Points on a hilly landscape, in no order, each with its height.
A ball rolls from a point to whichever of its 3 nearest points has the largest drop for the distance, and stops where none of them is lower. Distance is the straight distance between rows; heights are no part of it.
dogi: [ 32   5  12 -12  26 -29  21   4   0 -25 -37  -5   8 -39  13   2   0  -4
   4  22]  height 1.11
nisof: [ 17   7  15  20  25 -11  29  -4 -21 -20   6   8  -1 -41  25  13   3   6
   5  27]  height 4.05
geb: [ 40 -13   6 -35  -4 -40 -11   9  17   2 -14  -2  -1 -27   7 -11 -11   3
  15  13]  height 7.37
tafo: [-35  -9  -6  27 -16  36   0   4  10   1   3   6   3  39  -6  -9   1 -12
 -10 -22]  height 4.90
Vala: [  2  11   5   4 -16  -3  -2 -10  25   0  -1 -12  -3  20 -18 -15 -14 -15
  -2 -16]  height 1.31
Dupel: [-29  -7  -5  -7   2   7  18 -13   0   6   1   2  11   2   1  -8   2 -10
   6  -1]  height 2.99
Guro: [-20  -5   1  22  24   7  -2   6 -44 -19  -2  -3  -2 -27   9  16   8  22
  11  -9]  height 0.89
rerof: [ 34   3   1 -12  51 -19  34   3 -33 -11 -10  11 -15 -61  29  10  13  13
   6  39]  height 4.83
fefep: [-20  -9   4  16  19   6  -1   7 -40 -15  -1  -2   2 -26   8   9  14  13
  13  -3]  height 2.29
rebu: [  8   2  -7 -10  -3 -21   8  -7  25  -5  -2   3  -2   4   3 -12 -10   6
 -14   4]  height 3.94
mim: [ 15   0  20  17  17  -7  23   0 -12 -26  -3   4  -2 -29  17   4  11   1
   1  27]  height 3.92
doteb: [ 21   3   2 -11 -35   6 -33  12  30  18  14 -12  -4  37 -23  -5  -2   2
  -9 -11]  height 4.66
tiner: [-54  -5  -2  19 -37  36 -22  -7  -5  16  18  21   0  46 -23  -9   6 -24
 -11 -33]  height 4.25
laka: [ 25   5   5   0  42 -15  36   1 -23 -14  -5   8  -6 -51  32  14   4  12
   2  37]  height 4.49
kolu: [ 25   0  -8 -12  -8 -17  -2  11  34   7  -3 -18   6   8   1  -3 -20  11
  -9  -7]  height 2.77
mopin: [-19   5 -17   1 -18  27 -21   0  16  21  -9  -7  -8  53 -19 -22   2 -12
  -4 -19]  height 1.30
tet: [ 21  -3   6  -5  14 -16  12   6   2 -29 -25   5  -3 -16  12 -11  12   6
  -7  25]  height 1.80
fidad: [-28 -14  -1  -3   7   7   8  -4 -18   0   2   8  10 -12   2  -5  17  -2
   9   3]  height 1.09
koge: [-31 -14  -3   8  11  12  -2   7 -35  -9   6   5   4 -12   5   5  19  19
   3  -5]  height 3.64
Ditot: [  9  -3   9  -1   2 -12  13  -4   1 -26  -7  12  -4 -14  10 -13  16   2
  -6  25]  height 3.54
Ribi: [  5  13  -7 -15 -34   8 -37  -3  22  30  10 -12  -3  42 -33  -9   0 -10
  -5 -17]  height 4.09
Bevu: [ -3   6   3  15  32 -16  14 -10 -44  -8   7   6  -8 -58  18  25  -5   8
  20   2]  height 6.51
Fuza: [ 31   7   5 -11  40 -22  37   0 -13 -17 -26   0   3 -48  22  10   5   2
   0  33]  height 5.01
Pekot: [ 35  -7  -2 -28  -3 -18  -3  15  33  19  -3 -23  11  -3   2   1 -23   4
  11  -2]  height 2.25
dipa: [ 13   0  -9 -17   0 -23   4  -2  21  -8  -8   5  -2  -1   7 -14  -3  11
 -16  11]  height 4.23
mebos: [-10  -1   7  20  30  -3   6   2 -43 -13  -1  -5   1 -44  11  19   2   8
  20  -3]  height 4.82
Doka: [ 10   5  11  18  29 -16  22  -8 -33 -12  15  12  -9 -57  24  21   0   7
  10  20]  height 2.83
gab: [ 39  -5  13 -21  10 -39   2  10   6 -21 -35  -2   2 -38   7  -8  -6  -7
  11  15]  height 2.02
kobiv: [-12   5   1  21  34  -4   7  -2 -43 -15  -2  -5  -1 -44  14  22  -3  12
  19  -7]  height 4.63
davug: [-38  -5  -3  14   6   7  -5   3 -37 -11  21   8   1  -3   1   8  14  27
  -9 -10]  height 4.28
zazo: [ -8   7   0   3  -8  -2   5 -17  23   3  -1  -7   1  15 -10 -15 -12 -18
  -2 -11]  height 1.63
daf: [-32  16 -25  15 -33  31 -23  -9  18  36  14   1  -4  73 -13 -13  -3  -9
 -19 -18]  height 4.91
mefe: [ 36 -10   1 -20  -8  -1 -11  23  35  16  -4 -29  11  12  -4   1 -19   5
   8  -7]  height 1.73
Nugu: [-30  -2 -14  17 -24  36 -14   4  10  13   2   8 -10  56 -10 -18   2 -10
 -12 -20]  height 4.85
tufaf: [-20  23 -28  -1 -26  29 -28  -6  21  42   4 -15   5  72 -21  -6  -3  -5
 -13 -21]  height 5.50
ror: [-39  -6  -9  24 -31  37 -17  -1   9  14  14  17  -7  53 -13 -16   4 -15
 -13 -24]  height 4.39
Loga: [  8  -4  19  10   8  -6  14  -1  -9 -27  -2   7  -3 -22  11  -5  15  -2
   1  25]  height 3.48
vuzof: [ 25   3   1  -1 -16  -6 -11   9  34   2   3 -17  -1  19  -9  -6 -15   7
 -11 -12]  height 2.55
fudum: [ 17  -6  -8 -22   5 -22   4   3  17 -12 -17   4  -2  -5   8 -13  -2  11
 -11  15]  height 5.09
bugaz: [-20   2  -3   0   0   5  13 -15  14   6  -3  -2   8  11  -5 -12  -6 -19
   4 -10]  height 2.01
vunud: [  8   9  -2 -15 -45  15 -37  -2  40  41  27 -15  18  56 -29  24  -8 -12
  -6  -6]  height 2.33
Dem: [ -3   9  -1  -2 -10 -14   7 -17  25  -1   2  -4  -2   9  -4 -13 -12  -9
  -6  -3]  height 1.86
rami: [ 55  -3  22 -16   3 -48   6  11  12 -24 -26   1  -1 -45  14   2 -16  -7
   9  21]  height 1.98
Kem: [-27  -2  -2  24  15   6  -8   4 -46 -27   7   1  -6 -15   6  10  10  31
   2 -10]  height 3.30
Kefo: [-12  -4   7  -8  -3  -9  12 -14   2  -9   5  13   0  -7   2 -15  10  -7
   1  13]  height 3.03
Pipa: [ 13   8   1   1 -13 -10  -3  -5  33  -2   2 -10  -3  16  -7  -9 -16  -2
 -11 -10]  height 1.82
Nuv: [ 28  -6  -4 -25 -33  17 -31  18  38  33  20  -7   7  48 -18  13  -1   2
  -8   1]  height 0.75
Rili: [-38   7 -19  18 -35  34 -22  -8  14  28  17  14  -7  65 -13 -16  -2 -14
 -18 -21]  height 4.67
Bal: [-37 -10  -7   9   1  19  15  -1  -3   5  11   6  15  11   4   4   4   5
  -7 -11]  height 3.63
tupup: [ 28   2   3  -3 -23   2 -24  14  33   6   7 -17  -5  28 -17  -6  -9   5
  -9 -14]  height 3.68
Kek: [ -7   3   0  -7  -6 -15  14 -20  13  -2   4   6   0   1  -2 -15  -2  -7
  -4   8]  height 2.27
Geruz: [ 42 -14   7 -22 -14   8 -17  25  34  20   0 -29  11  20  -9   4 -11   0
  12  -3]  height 1.12
zovud: [ 40   1  16 -19  13 -39  11   7   4 -26 -35  -3   5 -44   8  -1  -6 -10
  10  19]  height 1.57
levuz: [-16   5  -4   5  -6  16   4  -8  15   5 -10 -12   4  24 -12 -17  -9 -23
   3 -19]  height 2.51
satet: [-24  -5 -11  19 -11  34  -3   4  12   6  -7   0  -2  41  -8 -17   2 -15
  -6 -21]  height 5.63
Zonu: [-19  -9   7  -1   6   3   8  -7 -18  -5   4   9   6 -16   2  -9  17  -6
  12   9]  height 2.08
gari: [ 13   9   6   2 -22   0 -18  -2  28   3   2 -15  -6  25 -19 -15 -11  -9
  -5 -20]  height 2.10
vug: [ 26  -2   2   5  38 -18  24  -2 -43 -14  12  25 -28 -65  31  19   4  21
   6  28]  height 1.48
tadek: [ -6  -7  16   5   5  -3  11  -6 -18 -16   2   9  -1 -22   6  -7  18  -7
  12  18]  height 2.81
dis: [ -3   8  -3   7  38 -21  11 -15 -54 -11   5  14 -18 -61  19  25  -7  15
  19  -2]  height 6.32
ziver: [-44  -6   0  27 -33  37 -15  -2  -3   7  15  16  -1  40 -19  -8   4 -19
 -11 -31]  height 4.03
Pevor: [-45  -6  -4  22  -7  24  10  -2  -6   1  24   8  14  15  -2  11   1   6
 -15 -21]  height 2.60
voda: [  4   1  -1 -10  -2 -18  10 -10  11 -15  -2  12  -5  -5   5 -15   5   2
 -11  16]  height 3.36
lile: [ 18  -2 -10 -21   0 -25   0   6  27   3 -10  -8   1   1   7  -8 -14  15
  -8   4]  height 3.35
simi: [ -7   7 -12   0  41 -16   9 -19 -61 -18 -11  21 -25 -61  15  24  -6  24
  18 -10]  height 6.57
bobin: [-48  -1   5  28 -16  26   3  -3  -7  -2  25   7  12  18 -12  10   0  -3
 -14 -31]  height 0.66
von: [ -7  14 -14 -14 -28  14 -33  -5  16  32  -1 -14  -5  49 -28 -17   1 -13
  -2 -21]  height 4.84
pifo: [-13 -12  14   5   8   3   5  -4 -25 -11   1   6   3 -23   3  -5  19  -6
  17  11]  height 2.61
zufig: [ 53  11  19 -27  24 -52  33  -3  -6 -19 -18  15  -3 -69  19  13  -5  -3
  -3  38]  height 8.19
per: [-14 -10  16  13  14   3   5   2 -31 -14   0   1   2 -31   6   3  15  -1
  18   8]  height 3.00
ruri: [ -2  -4  21  16  14  -1  12  -1 -26 -17   4   2   1 -35   9   5  13  -5
  16  16]  height 3.42
Zede: [ 28 -13  -5 -33 -29  20 -27  21  38  35  16 -11   9  52 -15  16  -4  -1
  -4   9]  height 2.56
Voz: [-46  -6   5  31 -27  36  -7  -1  -4   1  16  11   5  34 -19   0   3 -17
 -13 -32]  height 3.43
nef: [ 23   7   9   6  35 -15  34   3 -13 -21 -16   0   2 -38  25   9   4   5
  -1  32]  height 4.70
foto: [-36  -8  -3  27  -9  33   9   2   5   1   8   4  10  27  -1   0   1  -7
 -12 -22]  height 3.98
Gedes: [-16  11 -21  -7 -22  24 -25  -3  15  31  -4  -8  -3  56 -19 -20   2  -9
  -6 -18]  height 3.49
Gurod: [-17   3  -2  23  31   0   3   3 -46 -20  -3  -6  -3 -33  12  21  -3  24
  13 -12]  height 3.02
damer: [-29  13 -26  11 -26  31 -21  -4  17  34   8   0  -4  70 -14 -16  -1  -9
 -18 -15]  height 4.98
sab: [ 17  -5   1 -15   8 -20   8   3  10 -22 -19   9  -4  -9  10 -14   9   8
 -10  20]  height 3.58
Sazu: [-13  20 -21 -14 -27  22 -32  -5  20  43   3 -19   8  63 -28  -4  -3  -7
 -11 -18]  height 5.72
Zug: [ 45  12  18 -26  29 -47  34  -4  -7 -17 -24   7   2 -63  15  10  -5  -6
   3  33]  height 7.11
dus: [-44  -9  -6  14  -1  19  12   0 -12   1  20  10  12   6   1  10   6  15
 -12 -13]  height 3.28
Ribes: [  5   8   1  -6 -28   6 -29  -2  20  16   3 -15  -6  37 -29 -16   1 -14
   0 -20]  height 3.40
sagi: [ 28   0   8  -7  23 -19  18   8   1 -29 -36  -2   4 -29  14  -5   7   2
  -2  24]  height 0.76
Ruvo: [ 17  -2   0 -14 -40  27 -31  10  52  36  21 -12  21  70 -21  35 -17 -16
  -9   6]  height 3.79
san: [-32  -6  -8  16  -1  26  14   0   9   2  -4  -2  13  24   0  -4  -3 -10
  -5 -18]  height 4.45
felif: [ 12   8  -4 -20 -42  11 -36   4  35  36  26  -9   9  49 -27  10  -5  -7
 -10  -8]  height 2.06
zun: [ 32 -10  -3 -36  -1 -34  -8  10  21  10 -13  -8   3 -17   7 -10 -15   6
   9   8]  height 6.95
pesun: [ 31  -9   0 -31   5 -32  -4  11  11  -9 -30  -1   0 -21   5 -13  -3   5
   5  13]  height 4.75
begig: [-22 -15   8   8  12   7   4   5 -33  -8   0   0   5 -21   7   2  20   5
  16   3]  height 3.05
puf: [ -3   7  -2   1 -18  10 -13  -8  18   8  -8 -17  -5  31 -22 -20  -4 -20
   1 -23]  height 2.22
gak: [ 22   5   5   9  40 -15  34  -1 -26 -14   5  12  -8 -51  30  17   5  14
   1  33]  height 4.35
Kaziz: [ 11   3   6  10  33 -22  16 -10 -47 -11  17  21 -21 -64  24  23   0  16
  13  14]  height 2.19
vid: [  6   2  19  24  20  -8  22  -4 -28 -19   9   4   1 -43  16  14   4   2
  13  18]  height 3.62
zas: [-35 -14  -5   4   8  13   7   2 -21   0   6   6  11  -5   6   1  17  11
   1  -2]  height 2.59
sozo: [-10   8 -13  -6 -20  20 -26  -2  14  24  -8 -13  -7  49 -26 -21   2 -15
  -2 -20]  height 3.65
puseg: [  2   4  -7   0  37 -20   8 -18 -60 -22  -8  25 -31 -68  15  22  -2  22
  22  -6]  height 6.66
leg: [ 23  -8  -6 -26 -34  25 -27  15  47  38  18 -10  15  62 -15  27  -8  -7
  -8  12]  height 4.04
fene: [ 36 -11   2 -21 -22  14 -27  25  33  21   7 -20   3  34 -14   3  -3   6
  -1  -4]  height 2.78
Nonu: [-12   8  -7  14  37 -14   9  -9 -51 -12  -3   5  -9 -53  17  27  -9  17
  17  -7]  height 5.81

Call two points neighbours if one is among the 3 nearest of the other. Go from one point of each pair to the other, from neighbour to neighbour, staying as low as possible. Name the highest point that can't be avoided.
sagi / bobin | Ditot
Guro / fidad | per
Vala / Geruz | kolu
mopin / bobin | von
Nuv / bobin | dus
vug / Nuv | vid
Nuv / fidad | Dupel
Vala / Nuv | fene

For each start below, name the point where the ball stops.
mim | fidad
damer | bobin
puseg | Guro
laka | vug
daf | bobin
dis | Guro
simi | Guro
nef | vug
lile | Geruz
pesun | sagi
geb | sagi
